A landscape with many peaks, sampled at points; each row gives a point and its height.
A climber steps from a point to the highest of its 2 nearest points, and stops where none of them is higher. Distance is the straight distance between rows; heights are no part of it.
Z_800: [114 165 173 131 150 158 104 142 101 153 156  93  98 108 153 157 135 118
 138 111 182 151 113  67]  h=17.7
Z_13: [111 127  97 183 118 114  78 121 154 148 131 149 168 154 189 115 122 126
 116 139 130 114 139 137]  h=72.8
Z_677: [128 119 122 138 165 143 145 129 154  86 125 132 115 110  90 120 138 161
  97 125 189 148 112 114]  h=23.3
Z_367: [152 116 151 124  89 118 110 110 120 133 110 150 121 113 141 159  83 152
 133 152  63 128 153 166]  h=51.5
Z_894: [ 96  99 147 170 171  68  72 120 112 113 118 117 147 141 148 150 104 139
 140 150  89 119 130 179]  h=17.8
Z_940: [184 129  64 121 150 176 130 132 143  62 112 141  96  94 122 128 131 113
  94 157 110 104 171 112]  h=26.9
Z_21: [ 95 106 123 110 163  85 141 119 162 130 128 134 129 153 127 104 114 161
 130  76 224 142  93 135]  h=60.5
Z_717: [106 133 186 138  96  99 132 101 150 140 135 108 138 169 103 167  81 166
 127 111 113 157 124 154]  h=28.3
Z_306: [157 112 131 165  66 140 146 125 141 181 116 171 143 100 137  78 164 119
 140 153 128 151 111 131]  h=53.5
Z_422: [149 151 149  82 140 135 172  74 130 128  72 190 149 124  90 136  64 167
 106 151 114 187 145 146]  h=44.3
Z_104: [150 110  70  94 164 123 173 156  92 115 111 129 114 119  88  80 180  73
 143 146 139  82 130 103]  h=7.5
Z_466: [163 122 149  51 160 153 134 108 127 123 107 161 101  48 132 119 103 179
 122 128 160 182 131 131]  h=52.1
Z_487: [138  88 109 153  78  87 121 139 115 160 124 155 151 123 157  86 156  97
 154 145  92 108 114 167]  h=50.1
Z_202: [151 142 135 188 111 179 155  99 161 108  86 170 146 110  92 122 120 160
  96 177 108 187 140 127]  h=47.8
Z_627: [131 173 163  59 147 159 135 107 122 150 169 113 110  71 162 103 113 148
 132  73 147 164 110  87]  h=43.6
Z_805: [ 93 150 151 158 192 103 153 112  79 127  98 125 158 153  94 124 141  90
 156 149 108 149 121 140]  h=23.2
Z_277: [173  77  93 111  57 113 166 141 130 116 122 158 120 111 110  84 150 115
 122 140  81  89 123 164]  h=39.4
Z_755: [103 115 168 125 136 127 130 152 146 163 156  79 104 168 100 146 156 140
 140  74 243 126  79  82]  h=47.7
Z_337: [152 116  74 151 133 131 161 140 112 124  86 156 136 150 106 103 163  58
 146 173 101  95 149 131]  h=36.7
Z_970: [157 144 126 155  69 154  92 137 139  95 156  97 110 126 153 173 103 140
 110 137  31  95 166 128]  h=10.5
Z_604: [ 83 104 114  95 147  85 158 128 183 140 142 109 141 197 112  95 132 150
 134  54 236 118  85 129]  h=57.8
Z_850: [125 143 196 127 164 158 103 132  93 142 141  97  86  64 142 154 127 144
 146 134 166 178 103  90]  h=21.8
Z_164: [106 183 153  78  59 137 160 101 142 165 161 108 157 185 120 144  99 134
 115  82  78 133 131 112]  h=32.2
Z_189: [158 141  99 128  84 185 106 140 181  72 156 119  98 111 155 159 102 168
  82 110 111  87 160 112]  h=21.0
Z_732: [129 118 102 139  86 136 145 135 156 108 158 121 133 122 130  97 150 135
 105 112 123 109 116 131]  h=64.0
Z_640: [108 136 125 126 195  93 155 113  68 143  76 156 158 157 111 104 132  67
 172 155  88 122 133 155]  h=22.2
Z_269: [126 175 135  95 180 159 158 114 137  88 138 100 109 133  81 159 103 136
  99 104 156 143 142  87]  h=36.8
Z_781: [116 181 161 179 124 149 129 127  90 185 110 132 153 157 126 146 150  66
 165 161 102 153 134  97]  h=28.2
Z_12: [125 133 121 111 140  92 103 132  86 129 114 123 135 175 138 171  93  87
 148 149  61  74 175 150]  h=6.1
Z_192: [133 158 150 103 164 138 176  94 124  99 101 140 125 133  67 149  88 148
 104 131 125 166 145 124]  h=41.5
Z_8: [116  98 183 131 170 100 104 112 112  93  97 123 111 109 104 178  87 168
 142 155 110 160 133 189]  h=22.8
Z_140: [149 153 130 141  79 176 103 120 165  94 149 116 115 109 152 167  88 168
  89 128  76 120 159 121]  h=18.0
Z_555: [132  95 128 142 208 104 102 117  97  83  69 154 137 123 121 142 106 118
 137 190  70 120 153 195]  h=18.2
Z_638: [130 136 162 161 150 156  75 116 131 138 109 148 119  88 170 170 102 154
 129 160 155 176 138 123]  h=56.7
Z_488: [139 114 129 158  72 140 138 121 157 100 162 109 130  89 129  99 142 157
 107 131  69 133 111 144]  h=59.9
Z_446: [116 113 119 185  83 129  97 140 164 138 141 145 137 133 172 136 132 144
 117 124 167 117 124 132]  h=69.0
Z_10: [ 97 129 138 138 159 109 107 120 147 155 126 150 135 131 172 115 110 161
 132  88 216 156 101 120]  h=63.4
Z_377: [154 107 136 163  95 120 110 116 121 188 104 179 149  92 173  87 145  99
 170 161  96 149 113 155]  h=52.0
Z_368: [112 136 157  66 138  77 182 102  84 142 118 123 143 157  87 126 101 107
 151 103  95 138 117 152]  h=19.2
Z_40: [113 100 124 179 140 120  90 133 140 143 122 158 139 101 184 103 142 140
 133 133 180 152  99 138]  h=66.0
Z_592: [140 114 125 153 169 110 137 118  90 156  66 183 146 131 126 101 142  73
 175 177 106 134 128 160]  h=21.2
Z_607: [100 181 163 124  94 127 145  91 155 143 153 104 163 196 106 150  84 151
 108  94  90 144 133 116]  h=30.4
Z_97: [ 96 174 138 106 150 149 118 139 111 155 165  90 121 139 152 129 148 108
 139  79 176 140 107  71]  h=15.1
Z_921: [114 170 119 182 118 129  87 105 163 131 137 134 188 205 133 144  94 158
  85 155  55 113 161 115]  h=41.6
Z_500: [119 141 126  87  77 121 140 153 105 131 182  66 117 143 122 140 155  99
 139  98  68  98 126 123]  h=26.2
Z_795: [128  90  70 185 132 100 133 138 125  96 107 141 154 151 120  99 156  88
 131 170  80  87 133 165]  h=40.5
Z_51: [147 133 125 109  83 114 116 103 117 152 135 146 153 125 161 111 104 115
 127 140  31 118 142 153]  h=42.1
Z_606: [170  87 163  88 124 156  98 146 142 108 144 110  63  42 125 155 124 189
 116 128 172 131 121 126]  h=72.0
Z_979: [180  75  86  87  84 118 150 141 143 106 133 158 112  82 131  78 139 141
 106 124 122  91 127 151]  h=36.0
Z_354: [103 137 159 113 182  96 172 112  81 107 118 105 134 129  73 120 137 103
 150 123 101 146 109 144]  h=21.7
Z_447: [109 106 155  64  87  55 165 113 102 169 135 131 143 168 112 118 107 120
 156  92  99 120 105 168]  h=17.3
Z_343: [164 135 154 122 107 163 163  84 148 137  72 196 147 100  97 121  91 176
 111 175  98 203 141 150]  h=45.8
Z_42: [127  89 109 121 153  90 100 129 135  80 128 123 108 110 148 146 101 148
 116 123 136 111 139 168]  h=13.5
Z_227: [163 134 137 179 124 182 143 121 148 140  88 176 122  96 107 120 148 132
 120 177 163 178 127 104]  h=50.3
Z_772: [148 150 127  42 163 141 142 102 120 135 137 151 118  59 161  83 108 149
 121  89 143 163 124 112]  h=47.5
Z_681: [111 111 145 155 178 119 143 121 132  85 104 124 120 119  82 140 125 155
 117 144 164 172 111 146]  h=24.4
Z_291: [161 117 109 114 137 174 143 143 163 103 130 139 102  96  96 111 145 167
  84 119 203 114 123  91]  h=22.3
Z_545: [132  97  99 121 149 105 182 161  92 146 102 138 126 136  70  75 195  89
 153 145 172  97 109 114]  h=8.9
Z_727: [106 140 134 191 108 138 102 127 176  89 155  95 129 170 123 170 109 163
  97 114 123 119 134 127]  h=59.8
Z_958: [107  90 110 118 181  91 130 155 113 131 143 110 113 117 126  80 170 130
 141  95 218 118  76 110]  h=11.2
Z_121: [142 158 117 171  48 178 133 160 129 157 144 117 128 153 126 144 174  89
 130 150  96 112 143  91]  h=39.1
Z_569: [108  81 118 115  75  81 146 160 129 163 153 116 132 151 120  92 172 119
 147  91 162  99  94 141]  h=15.3
Z_750: [112 116 172 149 146 102 130 108 136 103 112 119 125 134  92 164  93 168
 127 134 133 164 120 168]  h=26.0
Z_670: [108 105 120  91 122 119 142 154 160 169 152 107 121 168 109  99 163 149
 134  61 245 103  85  95]  h=53.9
Z_679: [109 125 145 184  99 147  95 116 175 109 153 116 133 116 157 145 114 176
 103 124 137 143 118 138]  h=65.6
Z_427: [ 87 137 101  78  94 118 123 148 141 126 191  63 130 173 148 133 146 111
 126  65 119  90 120 120]  h=39.9
Z_323: [127 170 150 123 188 182  65 107 139 115 124 130 118  70 193 168  80 166
 108 140 155 186 149 102]  h=61.3
Z_26: [125 140  84 118 117 132 155 135 137 112 136 127 138 153 118 115 139 109
 111 118 134 104 139 112]  h=59.1
Z_918: [145 176 138  75 169 186 104 112 147 104 145 127 102  77 165 160  84 165
  94 101 165 151 157  89]  h=71.6
Z_201: [168 135 148  68 140 167 115 119 141 111 130 142  90  54 147 153  89 175
 109 123 155 155 150 117]  h=59.5
Z_370: [150  84  97 145  96  98 133 135 117 105 111 149 130 129 130 111 139 107
 137 158  73  91 138 178]  h=45.1
Z_609: [159 134  74 110 133 167 126 134 162  65 139 132 106  99 141 131 115 140
  80 121 134  94 163 114]  h=24.0
Z_281: [118 148 111  96  78 101 104 124 105 179 159 120 168 153 183 108 129  90
 143 116  41 104 141 135]  h=37.4
Z_711: [167 140 100  89 128 183 131 150 143 107 160 112  94  89 122 118 150 132
  96 108 164  94 138  77]  h=20.8
Z_738: [145 107 178 146 108 140  84 126 121 136 113 137 101  69 157 174  99 160
 152 171 108 153 141 161]  h=73.0
Z_963: [102 168  78 122 120 143 177 136 131 136 126 124 154 197  96 117 150  93
 116 124 141 111 143  87]  h=54.1
Z_544: [159 150 117 176  65 167 115 147 121 127 135 111 119 137 138 159 144  93
 134 158  50 104 162 117]  h=25.1
Z_169: [149  88 110 145 194 108  94 117 110 113  55 187 139 115 146 120 118  96
 160 187  96 125 147 189]  h=20.0
Z_188: [ 81 132 146 143 111 114 108 149 149 157 160  87 123 184 137 167 137 129
 144  80 199 117 112 109]  h=53.7
Z_926: [171 137  53 121 150 160 156 136 131  88 103 143 117 132 110 113 141  72
 116 162  99  90 170 107]  h=31.5
Z_996: [127 178 119 152  90 156 145 140 111 193 116 145 149 174 124 137 163  72
 149 143 131 137 144  84]  h=31.4
Z_581: [119  98 138  94  82  69 170 131 110 172 125 146 138 146 110  98 137 117
 156 102 141 119 101 157]  h=16.2
Z_17: [117  77 109 133 161  85 154 157 111 112 121 120 117 126  83  92 170 114
 138 131 182 102  97 138]  h=10.1
Z_112: [ 99 148 121 194  79 137 112 145 146 122 153  91 147 185 125 161 142 125
 116 129  95 111 137 116]  h=51.7
Z_583: [ 99 169 113  91  85 125 137 117 122 174 161 119 172 178 153 114 126 104
 125  96  84 123 134 114]  h=34.4
Z_137: [123 112 133 163 121 125 128 159 103 117 141  96 114 124 109 128 179 100
 145 141 130 111 109 117]  h=24.2
Z_802: [168 117 144 163  90 173 147 119 152 177  90 195 133  79 123  87 154 142
 135 167 161 185 110 121]  h=52.2
Z_62: [141 109  46  68 132 125 183 175 112 106 128 112 110 151  77 102 165  87
 122 129 134  56 149 100]  h=4.6
Z_485: [ 83 154 120  93  99 117 120 149 144 163 166  89 134 199 144 162 126 112
 135  73 160 103 132 111]  h=46.9
Z_401: [118 178 161 165 174 150 143 112  76 148  97 129 150 135 112 132 149  68
 160 169  84 160 132 109]  h=25.4
Z_508: [112 128 142  82 198 114 125 130 110 138 146 108 105  99 145  95 134 147
 139  69 204 152  87  97]  h=12.5
Z_816: [108 155  93 193  83 138  92 131 158 122 155 110 169 196 150 147 129 129
  96 144  58  90 154 122]  h=45.7
Z_381: [157 106 191 101 141 138 103 150  92 137 131 114  66  51 120 166 128 145
 157 143 157 138 124 127]  h=36.9
Z_208: [122  96 152 107 204  89 126 123  89  68  88 127 109 104  99 158 102 135
 142 152 106 131 133 194]  h=18.1
Z_871: [ 96  83 132 151 185  73  80 127 116  95 120 116 129  98 159 134 113 143
 137 133 142 139 109 179]  h=15.8
Z_475: [ 93 144 148  97 162 118 139 123 124 145 170  81 128 126 137  92 150 131
 140  61 178 153  77  96]  h=13.7
Z_11: [107 100 132 131 135  57  93 134  99 120 131 112 141 166 143 157 103 116
 149 135  68  81 142 180]  h=13.1
Z_590: [144 149 144  82 144 176 107 137 118 149 179 100  99  54 167  94 155 137
 120  88 173 131  98  60]  h=39.2
Z_30: [115 141 130 198 110 144 124 164 107 108 132  87 117 169  95 174 163  90
 136 158 108 106 142 113]  h=35.7
Z_658: [128 111  78 164 150  94  77 128 148 147  99 179 159 164 185 129 103 119
 125 153 149 102 158 144]  h=68.2

Call two points neighbours if one is among the 2 nearest of the other. Go from one point of each pair to the other, from neighbour to neighbour, staying as high as possible. Name the lowest point that can't be avoided.
Z_606 and Z_188 => Z_500
Z_188 and Z_121 => Z_996
Z_306 and Z_188 => Z_979
Z_918 and Z_738 => Z_638
Z_606 and Z_918 => Z_201
Z_188 and Z_732 => Z_755
Z_732 and Z_13 => Z_488

Write out the way that a climber takes from each point below.
Z_670 => Z_604 Z_21 Z_10 Z_40 Z_446 Z_13
Z_607 => Z_164 Z_583 Z_281 Z_51 Z_367 Z_738
Z_545 => Z_17 Z_958 Z_508 Z_475 Z_97 Z_800 Z_850 Z_381 Z_606
Z_590 => Z_627 Z_772 Z_466 Z_201 Z_918
Z_422 => Z_343 Z_202 Z_227 Z_802 Z_306
Z_30 => Z_112 Z_727 Z_679 Z_446 Z_13
Z_921 => Z_112 Z_727 Z_679 Z_446 Z_13
